Points on a hilly landscape, in no order, each with its height.
A climber steps from a point to whichever of its 2 nearest points has the largest rise for the distance, and stops where none of them is higher. Distance is the straight distance between rows; heights are no part of it.
(416): [169 187  91 122  91 167 158 123  69 104 123 107 138  66 163 152  82 136
 136  48 169 136 156 155 136 111 143 175 142 112  97 155 147  97  99 106
 129 136 181 101 115 155 130 124 195 118  91 103 147]  h=365
(571): [131 121 136  99  90  98  68 146 154 153  77 126 105 153 105 115 115 137
  91 190 123 101 102 176 111 156 144 129  74 160 115 126 176 204 126  83
 114 137 170 144 150 117 123 185 116  78 144 108 119]  h=261
(801): [110 117 128 109 115 132 145 115 181 168  67 119 122 200 115  63 159 131
 147 153  62 136  63 157  99 185 162  87 121 171 156 110 138 139 123 139
 110 141 118 177 149 131 166  96 119 117 144 178 104]  h=225
(719): [121 187  96 144 166 108  81 118  65  92 141 134 173 100 179 101 118  78
 103 141 171 183  62 131 170 131 154 204 131  96 142 140 164  86 173 207
 111 108 173 179  91  95 108 111 161 160 127  84  71]  h=717
(987): [110  71 153 109 121 141 175 129 162 132 176 174 171 140 159 120 131 138
 128 131 157  54 146 149  96 137  93 156 129 158 106 132  87  86 134  82
 160 102 109  91 143 164 160 123 122 113  84 140 159]  h=339
(762): [117 157 123 180 153 143  95  81 135 116 127 104 119 154 126 109 122 137
 136 146  92 146 126 117 176 124  89 134 150 115 118 123 138 133 138 132
 106 123 109 134  98 117 121 102 144 134 158 141  88]  h=264
(599): [180 175 116  93 101 162 184 107  99 101 128 131 135  74 130 147 123 130
  64  80 134  92  86 145  98 149 193  91  62 144 104 179 155  92 117 175
 129 125 187 159 142  89 142 170 118 108  99  61 132]  h=113
(868): [174 184 151 127  87 164 152  97 102 116 112 125 113  53 112 178 107 138
  66  94 149  74 131 153 108 135 152 101  68 140  89 177 157  92  96 142
 138 160 181 125 133  96 164 161 141 117 134  65 143]  h=127
(171): [158 110 131  71 104 131 154 183 112 124  82 119 118 114 148 105 161  95
 191 121 125 148  38 164 105 160 181 117 146 144 168 121 161 127 151 158
 128 138 102 213 147 108 153 126 113 121 117 146  82]  h=291
(103): [126  62 161 141 122 108 139 120 157 141 105 111 118 136 127 169  78 164
 106 119 117  86 217  87 118  86  80  97 160 152 127 129 122 132  82  65
 157 133  91  39 153 169 127 123 129 111 100 194 185]  h=92
(78): [122 149 130 132  59 141  92 132 139 150 156 116 145  67 109 156 174 102
 177 132 132 120 133 146 149  80 126 147 157  97 106  85  75 113 157 107
 163 155 134 105 144 133 122 111 109 171 181 110 127]  h=483
(826): [130 112  89 148 196 132 182  74 116 137 146 100 121 136 104 175 108 136
  90  92 125 181 162  87  84  90 134  61 132 122 117 126 110 149  94 143
 131  80 135  39 112 135 147 117 161 161 117 171 191]  h=56
(1005): [169 109 132  98  90 124 134 106 146 168 143  93 120  68  97 206 172 130
 158 133 144  97 148  98 165  96 103  78 132 109 121 124 108 157 122 102
 155 149 144 103 155 129 129 125 115 157 171 143 142]  h=709
(777): [129  63  80  65 192 131 182 106 126  77 167 135 143 126 150 122 177 108
 162 123 162 147  53 121  91 164 148  91 107 119 135 143 118 133 167 170
 125  55 149 122 126  92 138 130 132 129  87 141 162]  h=378
(563): [146 112 129 115  51 179 168 161 131 113  94 132 122 101 129 141 131 143
 173 110 111 110 172 139 122 141 167  94 139 130 100 136 103 105  96 105
 153 158 144  80 159 122 121 140 110 127 117 124 208]  h=104
(778): [147 139 126 126 128 112 100 141 134  97 125 147 107 107 130 144 146 115
 162 129  95 111 102 103 187 145 115 139 132 115 147 143 124 108 141 164
 128 156  71 182 125 134 119 107 110 155 136 123  71]  h=314
(1123): [157 120 120 118  97 133 122 118 120 137 150 107 133  44  95 220 155 140
 154 122 157 122 178  75 162  77 112  80 147  76  92 138 101 131 125  90
 151 148 160  74 140 122 110 142 130 179 152 107 173]  h=625
(1297): [121 156 106 155 155 106  89  96 140 138 127 116 123 130 115 129 152 118
 147 138 119 165  88 118 168 116 112 133 153  92 155 102 125 142 149 157
 111 145  94 173 120 146 143  89 127 154 163 159  65]  h=286
(615): [129  77 118 100 137 123 162 145 143 131 151 137 144 154 162 112 155 120
 197 108 134 142 124 113 140 131 105 151 161 128 149 113 102 121 144 124
 145  92 111 122 132 155 133  99 123 114  98 172 127]  h=440
(1290): [174 144 131 132  84 158 137 142  96 110 117 116 112  49 120 198 114 147
 146  85 148 112 175 104 148  98 142 133 152  87 100 146 115 107  95 101
 148 168 121 112 139 129 108 124 130 164 144 105 162]  h=561
(431): [148 101 169  87  87 133 136 134 152 113 144 154 125 117 124 134 155 132
 162 151 122  56 144 103 189 148 100 103 127 129 127 139 115 129 110 142
 144 151 129 150 152 112 121 150  92 112 120 102 119]  h=263
(839): [132  71 159 113  87 131 136 142 151 124 129 162 115  84 143 158 182 104
 173 119 129  70 120 170 100 126 134 153 180 137 115 134 119  83 130 100
 170 173  62 118 145 121 130  96 100 128 108 180 158]  h=428
(902): [178 133 107  84 105 140 150 124 133 102 112 114 115 104 118 145 186  97
 159 118 119 122  56 120 126 141 179  63 113 105 133 146 139 120 136 186
 144 142 119 190 143  96 127 122 104 169 136 136 121]  h=328
(358): [138 127 127 113 146 141 167 103 128 116 173 143 166 159 152  91 132 124
 176 112 130 118 134 104 175 147  99 143 151 128 132 133 113  91 134 166
 124  87 126 147 106 138 159  94 138 120 104 129  97]  h=410
(825): [ 66 118 143 149 175 119 146 117 178 146 164 144 150 207 141  66 154 114
 158 146 104 147  91 126 123 131 137 158 172 129 163  83  61 113 126 131
 125 122  68 155 124 155 161  81  86 143 144 187  83]  h=317
(246): [139  90  91 141 150 110 116 179  68  57  63 125  86 148 173 116 110 132
 153 142 120 180 118 164  80 145 162 136 140 118 127 143 166 144 146 124
  95 125  97 113 120 112  69 158 133 108  99 150 177]  h=481
(814): [155 195 148 156  73 146 133  95  99 118 105  95 137 100 153 115  68 153
 105 104 106  99 191 148 190 121  72 206 149 131 103 147 205  96 102 133
 108 135 114 126  86 148 136 106 203 105 124 131  88]  h=420
(383): [110 150 124 130 165 110  62  97 119 109 132 167 126 109 123 112 154  93
  83 174 133 126  65 179  85 156 141 145  92 121 111 149 143 123 171 150
 112 141 128 174 109 111 104 150 107 137 147 108  96]  h=158
(128): [109 166 125 130  65 136 105 152 134 170 180 137 145  55 105 162 150 120
 131 118 167  95 146 137 120  88 130 137 125 109 111 123  66 106 130  81
 171 160 146  99 153 138 111 138  94 164 161  70 154]  h=443
(1000): [194 121 129  85 109 143 161 132  88  91  93 122 107  60 161 192 117 129
 108 104 143  67 118 148 128 155 130 121 117 140 108 186 189 121 118 135
 127 147 132 145 143 112 138 160 135 112  72 126 127]  h=318
(1230): [107 140 105 175 144 117  72 147  94 136 120  91 120 169 120 110 111 136
 144 162 135 206 164 125 147  93  98 167 136  94 139  92 130 168 133 101
 111 103 147  89 106 136  71 135 163 132 154 121 130]  h=577
(1055): [133 111 108 101 194 104 109 169 101 121 148 136 126 150 177 109 108 112
 116 129 157 153  96 126 127 159 126 160 116 125 166 141 134 162 134 153
 114  95 121 177 127 159 119 158 130 118  98 124  74]  h=437
(1120): [126  65  97  87 131  86 104 155 144 144 110 135 113 119 142 123 171 111
 193 174 144 129  67 190 116 149 122 177 172 136 116 107 157 155 165  76
 113 126 122 126 137 118 107 124 133 120 129 172 113]  h=329
(8): [151  88 164 100 122 155 173 111 165 114 154 186 146 118 145 137 153 122
 118 115 138  36 116 144 110 158 124 113 114 155  96 150 110  69 123 142
 156 137 114 128 128 132 156 119  96 118  95 128 133]  h=299
(920): [120 136 135 178 182 131 103  89 104 100 144 130 129 146 116 137 106 132
  88 134 118 134 172 106 123 113 110 126 108 111  98 149 131 115 121 149
 105 112 137  87  88  97 116 134 147 122 135  91 147]  h=220
(6): [114  84 125  90 133 111 150 141 181 187  69 122 121 165 108  95 183 112
 171 147  95 155  30 162  86 156 186  90 155 167 179 103 158 150 144 118
 118 150 110 191 173 115 153 100  98 128 136 204 105]  h=235
(877): [113 116  87 140 212 101 146  55 144 130 127 108 117 202 114  73 128 114
 101 150 119 203 104 133  66 153 159  87  80 135 141 121 129 158 138 167
  91  66 150 111  93 111 145 120 151 114 129 163 148]  h=35
(387): [114 127 153 109 139 125 122  94 195 166 163 162 152 182  89 118 161 132
 116 149 109  96 114 102 148 152 108  81  96 146 142 106 104 149 123 121
 131 118 147 156 137 113 179 137 103 129 152 109 108]  h=200
(1026): [113  96 161 144 110 136 133 140 162 124 124 145 126 129 113 144 116 153
 105 135 110  74 201 121 117 103 104  99 144 143 100 126  99 112 103  85
 147 164  96  77 156 134 132 124 108 132 131 145 181]  h=110
(1277): [162  63 130  78  76 146 166 146 131 108 133 159 110  47 145 191 183 121
 187 110 148  80 119 133 127 117 135 111 166 128 109 143 103  97 126  83
 168 169  91  98 157 148 110 118  99 152 119 159 175]  h=468
(749): [148 144 121  66 116 132 137 134 128 116 129 143 143  98 129 118 183  98
 146 131 147 118  36 166 101 159 168 116 112 145 135 147 126 108 165 165
 146 131 135 194 147 101 162 134 109 129 125 111  93]  h=309
(534): [129 129 173 146  84 160 145 122 133 114  84 144 117 103 104 147 101 160
  92 118 107  58 176 156  59 124 132 104 128 150  77 142 122  95  72  92
 140 165 118  67 145 126 165 111 116 103 132 142 192]  h=126
(1013): [160 168 118 158 107 133 121 125  71 114  84  78 113 118 147 127  64 146
 132 101 126 153 171 135 163 106  81 171 147 114 121 129 200 145 117 125
 104 127 147 108 106 139 105 114 193 108 126 145 116]  h=403
(876): [154 120 138 117  27 157 132 147 134 148 119 126 123  52 135 173 179 121
 208 121 125 102 134 138 145  94 141 132 169 110 116 118  93  94 128  98
 185 189 104 120 149 111 111 113 102 161 165 125 153]  h=515
(689): [130 100 111 143 164 109  99 190  81  79  50 134  88 132 163 120 127 115
 114 130 106 159  94 161  72 153 176 131 146 129 144 136 181 123 130 156
  85 159  63 159 123 122  93 142 111 124 114 147 132]  h=522
(392): [103 205 104 179 165  99  49 107  93 125 149 115 160 115 154 103 106  93
  82 135 156 206 120 105 172  95 121 190 129  96 139 122 139 120 161 180
 102 113 149 156  91 102  96 104 155 181 166  79  71]  h=656
(1267): [139 134 119  85 167  99 107 199  87  96 113 129 129 105 166 113 116  99
 116 133 159 156  61 151 114 145 142 185 132 140 161 142 164 151 169 148
 123 125  97 195 133 136 124 176 119 125  94 107  65]  h=400
(946): [100 144 168 150 145 130 132  54 192 154 204 171 173 148  92 113 156 131
 101 133 118  72 133  92 124 118 112  86 111 145 115 117  78  99 127 140
 139 138 121 138 118 126 174 100  86 142 163 111  90]  h=228
(1091): [ 99 104 130 127 131 101  95 143 145 154 131 127 122 169 126 123 114 155
 129 166 139 112 149 131 142 122  95 150 127 130 145 105 115 173 125  86
 122 120 111 116 133 156 119 135 116 109 126 144 108]  h=398
(373): [ 99 146 151 149 108 106  53 137 155 185 120 101 116 142  87 143 113 159
 101 162 138 107 152 141 137  99  96 138 118 139 139  93 145 195 115  65
 109 140 149 104 139 150 138 148 122 117 157 127 109]  h=362
(184): [172  84 147  76 146  77  83 146 129 126  92 130  74 124 123 196 135 138
 119 153 118  88 117 109 170 157 123 113 116 131 146 157 186 189 101 127
 100 153 112 181 156 129  84 186 113 116 115 125  92]  h=260
(49): [178 153 100  98  95 163 189 142  59  93 104 103 112  74 161 164  87 133
 115  63 153 123 127 132 126 138 163 140 115 116 114 172 160  95  92 128
 132 135 178 129 125 112 135 153 170 103  79  95 164]  h=347
(851): [150 135 128 134  85 171 178 126 128 125  80 120  96 101 132 171  83 148
 140  65 125 107 189 132  94 132 156 112 144 130  86 142 126  75  74  78
 146 173 142  60 145 147 151 117 157 111 111 152 221]  h=114
(426): [ 99  70 130 143 190  98 113 165 130 121  60 136  94 186 163  99 108 122
 134 146  89 179 101 144  90 171 154 151 168 153 161 129 164 151 122 129
  94 140  47 178 127 137 105 129 111 111 115 193 112]  h=581
(959): [147 168 121 129 130 156 165 134 101 111 119 128 137 111 109 138 129 112
  71  87 136 126 114 129 103 144 175  88  76 130 132 161 144  98 113 193
 129 136 138 163 143 119 147 145 116 131 125  93 121]  h=111
(751): [100 152 145 167 127 159 134 132 138 115 135 115 137 211 105  45 116 155
 152 141  65 188 196 112 146 150 109 142 126 138 135 110 112 117 118 127
 117  90 162  92  80  97 110 133 154  89 134  96 166]  h=621
(266): [115 103 123 109 123 107 113 140 175 171  70 108  95 191  79 108 166 147
 141 179  90 189  75 148  87 162 179  49 100 161 153 101 145 201 134  98
 124 124 153 139 162 123 122 153 109 116 160 160 152]  h=262
(914): [109 101 125 171 172 108 116 100 132 141 148  85 121 178 111 116  86 155
 114 135 114 173 200  76 134  78  76 106 129 118 135 107 108 165 106 106
 123  76 141  40  94 132 123 127 159 130 133 140 159]  h=511
(921): [102  69 121  88 151 117 111 125 194 155 103 149  92 177  98  92 184 129
 143 177  88 151  63 148  76 166 190  48 129 149 141 116 113 157 143 107
 121 147 106 164 171 115 120 114  75 139 143 197 162]  h=250
(1137): [110 186  97 173 144 111  67 133  99 131 140  99 132 154 127  84  98 132
 129 151 135 221 149  97 202  95 101 169 131  92 152 105 128 160 148 127
 101  96 162 131  86 122  85 123 175 147 155 102  90]  h=606
(192): [171 169  79 105  64 140 145 122  65 140  73  65 104  61 144 168  76 145
 150  65 170 140 161 129 171  93 120 169 150 111 108 128 188 141 114 105
 129 139 166  94 126 143 104 119 198 121 109 142 156]  h=384
(698): [145 182 139 126  67 177 162 137 116 143  96 131 130  98  96 135  99 148
  76  93 156  82 141 171  87 142 164 102  88 150  87 131 111 100 110  94
 152 146 184 102 149 114 161 139 120 108 133  76 179]  h=143
(307): [ 96 128 125 202 158 129  92 131 126 145 116  88 126 189 114 106  90 155
 125 140 112 211 199 109 118  78  95 148 148 109 127  89 127 161 123  79
 108  96 126  54  95 148 107 107 166 118 163 149 138]  h=548
(897): [ 95  58 159 104 104 122 150 145 180 172 142 148 138 117 144 142 138 141
 146 137 158  60 128 165  97 112 107 161 170 175 136 111  94 105 131  59
 166 140  83 110 170 154 139 109  83 103 103 181 151]  h=385
(606): [135 140 113 121 164 121 102 120  95  73 166 155 130 114 156 132 122  97
 127 125 121 135 109 100 184 143 119 167 130 105 125 159 144 108 157 180
 116 134 113 179 108 124 103 130 123 143 112 103  81]  h=341
(717): [161 114 139 121 125 107  79 157 116 100 108 138 105 111 127 166 129 126
 136 148 102 110 143  83 193 145 115 127 136  97 133 150 167 146 106 152
 122 166  82 179 138 116  78 149 123 136 148 106  97]  h=289
(140): [122 210 130 153 153 111  70 143 118 126 121 147 133 121 106 109 128  86
  54 141 126 134  56 187  65 116 174 151 101 131 145 134 147 100 158 183
 123 155  83 189 129 130 116 137  98 149 145 109  73]  h=138
(110): [136 151 138 113 149 135 104 155  99  81 149 159 139 102 178 110 134  89
 103 140 141 122  77 141 151 169 138 191 119 141 137 171 156 108 162 199
 121 138 120 205 116 131 124 168 122 123 108  65  60]  h=367
(889): [ 99 154  89 143 157 139 157  93 104 114 206 136 191 133 174  58 112 103
 162 115 172 180 133 127 137 111 105 204 144 114 118 112 104  88 177 161
 123  68 174 104  86 124 112  81 171 141 111 109 127]  h=559
(1048): [ 86  73 152 138 183 125 142 145 168  86 154 175 120 165 150 127 130 115
 109 139 112  92 124 110  82 143 141 115 144 139 132 136  83 106 136 143
 140 139  47 136 128 133 139 126  76 130 100 161 144]  h=380
(864): [137 178 122 136  52 150 104 160 114 182  99  84 127  80  83 154 135 129
 122 144 167 140 127 163  95  92 153  88 110 114 116  97 124 171 139  91
 133 148 187 106 165 115 122 140 106 141 190 121 152]  h=312
(631): [124 212 155 155  46 161 129 136 104 128 143 123 153 105 144  87  92 145
 147 109 109 103 180 144 217 124  78 233 166 141 115 141 165  77 110 149
 133 147 129 142 105 154 127 128 172 129 124  80  67]  h=434
(455): [121 212 146 157  79 127  87 132 101 167 173 129 154  78 126 127 105 113
  85 116 176 107 143 142 174  81  94 198 117 113 134 113 112 115 134 120
 150 147 149 136 116 132 131 120 151 155 161  67  89]  h=484
(935): [111  70 118  76  97 107 105 176 141 162 125 143 136 136 146  92 167 128
 167 176 162 126  97 182 117 146 122 180 126 144 140 106 127 166 157  70
 136  95 154 120 156 142 108 142 126  94 103 130 140]  h=348
(763): [101 113  90 124 185 121 139  94 164 153 121 129 145 167 116  88 177  97
 181 152 115 191  61 142  97 137 148 122 151 117 137  93 117 138 168 141
 115 113 113 146 132 138 149  70 130 150 143 207 111]  h=269
(479): [139  86 151 154 200 110 130  83 159 136 155  94 123 187  99 121  71 177
 121 126  93 153 224  44 163 116  65  62 126 128 158 119 107 160  99 116
 139  83 121  63  94 144 129 134 167 107 104 144 152]  h=469
(853): [103 122  98 134 180 116 140 163  89 110 148 117 147 168 174  87 105 118
 137 120 155 171 123 142 100 118 133 184 137 122 138 116 113 143 156 141
 115  95 102 127 111 147 125 128 138 129 110 141 121]  h=485
(956): [105 155 124 153 142 120  68 116 100  88 153 187 128  77 126 130 144 107
  81 176 134 110 124 159 122 136 133 165 109 104  83 152 138  77 161 137
 117 141 142 129 105  96  82 145 115 146 135  71 120]  h=177
(905): [109  97 171 162 182 129 108  76 175 100 150 125 116 204 113 100 104 175
 131 160  56 151 221  44 181 130  63  99 143 117 140 129 115 141  99 109
 106 120 103  85  85 137 127 122 140 106 122 148 127]  h=544
(870): [135 206 110 162 118 146 128 122  82  97 140 133 150  73 139 134 127 101
  84  76 144 157 107 120 131 102 160 157 129 101 114 148 114  72 141 188
 136 139 145 146 109 100 131  91 151 163 144  89 101]  h=617
(183): [108 215 138 166  89 146 104 125  86 132 167 135 172 111 147  74 103 130
 125 121 136 136 130 161 187 102  96 244 156 119 140 114 147  95 143 147
 123 123 134 140  97 149 137 103 175 143 136  79  58]  h=450
(444): [131  71 160 108 107 118 131 161 155 131 133 138 111 119 127 166 153 141
 175 114 115  96 138  62 198 118 114  89 166 127 153 120  93 135 111 139
 147 159  90 158 165 149 119 112  83 146 128 143 120]  h=241
(1037): [107  96 117 130 187  92 111 129 144 144 115 121 101 174 116 137 117 125
 120 153 117 145 117  89 131 118 117  98 134 114 165 101 113 189 135 115
 107 121  89 142 135 152 106 137  99 138 130 167 112]  h=447
(1199): [104 110 161 175 132 155 125 124 146 109 126 101 117 222 104  69 105 175
 180 149  58 188 234  87 166 124  82 119 142 137 137 122 113 131  89 106
 115 102 121  70  77 114 110 136 142 101 130 130 163]  h=598
(92): [123 128  81 161 203 117 165  77 113 128 143 116 126 150 127 111 111 122
  83 117 138 191 120 108  57 111 141  92  98 121 134 120 129 149 136 159
 105  60 150  79 106 120 156 107 159 135 121 159 174]  h=44
(354): [157 120 149  91  42 116 164 148 105 191  92  99 138 106 145 157 109 149
 154  99 149  89 124 161 157 124 111 172 149 159 136 115 173 142 101  91
 140 128 168 121 161 147 155 135 153  96 111 138  95]  h=388
(318): [118 168 100 141 131 156 147 135  92 106 162 139 148  71 147 150 116  96
 124  54 175 159 122 118 123  90 147 171 161  93 118 123  76  81 133 137
 147 135 111 132 116 147 138  77 139 173 130 128 131]  h=564
(1096): [ 78  91 148 172 186 133 139 154 154  82 144 171 112 185 147  79  90 143
  96 146  83 121 191 102 120 159 114 123 140 137 129 145  93 107 107 149
 116 131  47 106  98 148 103 132 111 117 101 133 138]  h=425
(352): [161 116 156 107  89 142 146 141 111 101 119 140 126 106 137 146 131 148
 136 137 134  65 162 116 147 150 114 114 103 139 105 155 152 121 111 131
 146 126 149 124 126 114 116 176 123 102  90  89 146]  h=285
(593): [136 179 158 137 102 119  92 148 114 164 182 129 146  82 106 180 121 123
  69 120 156  82 158  99 168  91  92 144 111 129 132 134 109 138 125 133
 146 166 138 135 125 138 131 152 106 150 153  59  84]  h=543
(320): [104 132 115 146 115 163 148 146  99 113 149 138 147  99 164 117 102 118
 131  79 144 128 143 151 109 109 128 197 159 116 102 137  87  74 131 115
 136 131 122 106 110 145 131 104 147 142 110 110 154]  h=557
(562): [130  48 112  74 176 120 190 140 143 113 168 139 136 160 161 119 157 102
 181 115 159 129 111 102 115 159 116 121 134 151 137 135  97 141 151 141
 150  79 122 121 127 138 138 127 127 117  68 148 161]  h=412
(485): [170  82  94  72 132 142 179 134 112  98 135 124 118 108 131 135 183 126
 189 114 127 142  82 104 131 174 160  58 114 135 153 144 125 137 147 169
 123 105 155 149 144  99 125 132 133 137 107 137 169]  h=350
(470): [130 164 150 142 140 106 104 112 141 167 157 118 139 105  84 202  90 141
  69 123 155 106 160  79 155  79  97  95  92 109 136 120 136 174 103 113
 124 130 165 118 133 128 146 162 137 150 156  94  99]  h=644
(127): [100 132 125 153 136 120  91 102  99  97 180 178 161  81 137 157 142 107
 107 140 151 102 165 100 125 115 115 152 112 102  72 162 129  77 140 136
 121 126 153  94  94  85  99 145 134 145 139  71 153]  h=195
(1236): [125 124 179 142 132 148 139  78 181 101 167 178 151 130 126 137 149 122
 115 140  96  38 141 124 129 143 111  95 123 143 115 147  99  67 117 156
 137 161  80 128 121 112 164 101  96 134 130 127 122]  h=266
(760): [135 119 129 122  83 142 145 161 129 154 109 110 121 127 101 154 133 144
 117 143 151 125 138 136  91 130 157  71  96 132 118  94 122 176 116 104
 134 127 170  98 164 113 134 164 117 122 143 122 168]  h=293
(1248): [178 115 122 101  85 110  97 151  96 136  49  90  84 100 110 191 117 144
 121 148 127  95 117 141 151 136 128 115 115 130 126 156 214 179 117 124
 108 174 147 160 146 111 101 169 135 102 127 120 110]  h=232
(274): [155  94 128  68  97 104 157 147 124 178 118 123 129 128 149 130 131 149
 145 146 164  92  95 181 140 144 113 171 108 167 118 117 181 178 138  78
 138  96 174 130 145 141 144 152 148  79  96 133 107]  h=368
(780): [134 182 107 146 145 113 139 103  86 102 146 132 160 107 146 117 125  98
  85 104 152 182  81 109 151 122 171 126  95 108 128 129 138 116 158 202
 128  93 185 168 100  83 126 117 149 153 130  71  96]  h=662
(186): [129 124 162 113 109 143 175 116 173 143 148 136 148 196  99  86 137 155
 124 127 104  96 150 107 145 167 118  75  90 170 131 117  99 129 114 133
 147 100 168 141 135 127 173 128 109  91 122  99 136]  h=185
(145): [131  74 114 116 146 113 176  97 150 157 130  93 121 122 114 191 108 157
 112  98 135 126 190  86 119  90  99  65 136 136 121 128 118 165  90  95
 139  99 126  35 146 160 150 120 157 124 109 193 188]  h=73
(928): [ 82 142 134 187 169 131  84  91 141 117 156 154 139 148 123 116 122 122
 104 158 124 126 156 118 129 105  90 145 139 108 116 116 117 113 153 125
  98 117 128 117  99 119 102 126 136 139 166 114 119]  h=242
(446): [109 102 147 117 134 129 124 150 168 165 161 135 119 132  98 152 169 129
 145 120 121 130 115  67 145  96 133  55 155 101 162 103  57 140 121 125
 154 151  76 154 170 151 126 110  74 176 165 144 126]  h=221
(408): [138 205 114 144 106 131 105 154 107 137 121 133 141 105  92 119 139  79
  68 106 127 144  51 151  73 136 214  83  84 128 149 141 133 101 147 197
 139 155 116 197 145 114 135 148  93 152 151  95  99]  h=124
(288): [ 97  80 114 127 217  72  92 142 150 128  81 124  72 187 118 119 131 128
 129 157  80 183  88 102 111 148 151 107 161 115 171 137 138 171 125 120
  93 148  51 176 131 139 103 121 106 136 123 197 119]  h=517
(483): [ 86  97 158 171 196 118 111 125 160 109 150 149 113 197 128 114  99 146
 108 150  64 128 171  68 162 146  93 125 159 124 150 137  92 124 105 131
 108 141  44 135 109 149 121 136  95 122 123 164 109]  h=470
(48): [117 141 150 128 112 163 177 149 136 153 159 164 149 124 122 134 107 149
  81  79 157  81 166 136  78 140 153 108  78 161 109 129  82  99  83 103
 166 133 158  78 154 139 163 136 115 102 116  75 182]  h=159
(901): [ 87 130 117 138 185 114 127  54 193 163 137 125 149 189 124  88 183 111
 169 132  98 169  63 109 122 115 140 129 155 111 145 107  92 123 141 141
  99 120  75 171 117 139 163  55  99 153 165 202  86]  h=290
(152): [121 114  99 122 194 119 132  83 152 121  69 112 110 203 108  69 122 126
 104 151  81 178  74 176  66 178 158 115  69 155 146 128 173 166 140 135
  93  98 151 158 110 118 163 140 153  91 121 171 137]  h=25
(439): [131 166 141 149  82 115  67 115 140 177 115 101 124  99  84 158 126 131
 106 164 155 115 131 164 101  86 115 121 102 115 110 104 142 182 151  89
 136 140 179 102 138 129 130 156 135 135 177 106 117]  h=334
(1218): [158 149 143 144  92 108  98 136 118 141  32 101  89 128 104 159 107 153
  95 151 102 100 127 176 111 145 139 126 111 159 120 126 210 160 109 115
 113 155 142 143 159 118 123 167 128  86 132 128 117]  h=243
(353): [101 122 120 164 115 144 131 128 113  89 139 139 138 161 128  70 119 130
 148 159  98 156 181 156 112 140 115 144 137 131 101 127 115  89 130 125
 109  97 155  85  93 102  97 136 140 110 119 101 195]  h=626
(633): [158 185 159 126  57 140 168 152 106 168  83  94 133 105 153 143  60 168
 119  82 126  83 181 174 164 117 106 194 129 140 119 132 198 118  91  96
 126 149 154 111 135 164 151 129 188  95 114 116 111]  h=404
(420): [137 138 118 126 116 112 119 108 148 167 149  84 126 121  93 165 136 139
 143 129 148 133 132  84 188  93  80  98 112 106 148  96 115 185 122 112
 134 112 159 124 146 151 135 133 129 143 162 131  93]  h=623
(378): [133 144 107 112  99 119  90 146 141 171  84 112  94 142  70 130 148 123
 109 178 128 145 100 182  86 153 160  77  87 135 134 104 153 218 135 104
 114 119 182 131 164 124 111 192 115 116 145 123 141]  h=275
(1223): [ 81  62 162 106 166 112 151 154 194 148 129 145 123 181 143 106 162 124
 155 133 111 120  91 105  91 145 130 102 164 153 166 108  81 121 128 123
 129 138  59 160 150 143 141  83  73 132 133 186 116]  h=343
(395): [122 127  78 135 184 127 167 115  90  98 162 108 153 156 160  71 127  98
 157 113 155 212 101 115 126 116 133 160 144 115 146 106  99 120 157 166
 119  57 159 110  93 129 128  86 166 125 105 151 139]  h=526
(73): [118 144 103 145 122 144 153 117  92  71 161 145 152 120 155  82 114 111
 147 113 135 147 151 143 130 132 126 172 134 124 103 138 134  75 154 145
 114  94 160 107  87 111 108 114 163 117 111 101 162]  h=596
(581): [128 127 140 117 128 148 207 144 143 130 162 154 147 158 127 106 114 144
 110  90 135 106 148 125  97 148 152  82  65 163 125 128  90 103 113 152
 151 103 151 130 133 127 164 132 112 101 102  98 160]  h=173

For each start below, name the point where the climber stops.
(935) => (470)
(959) => (353)
(928) => (353)
(877) => (534)
(760) => (426)
(599) => (876)
(901) => (353)
(1236) => (876)
(431) => (470)
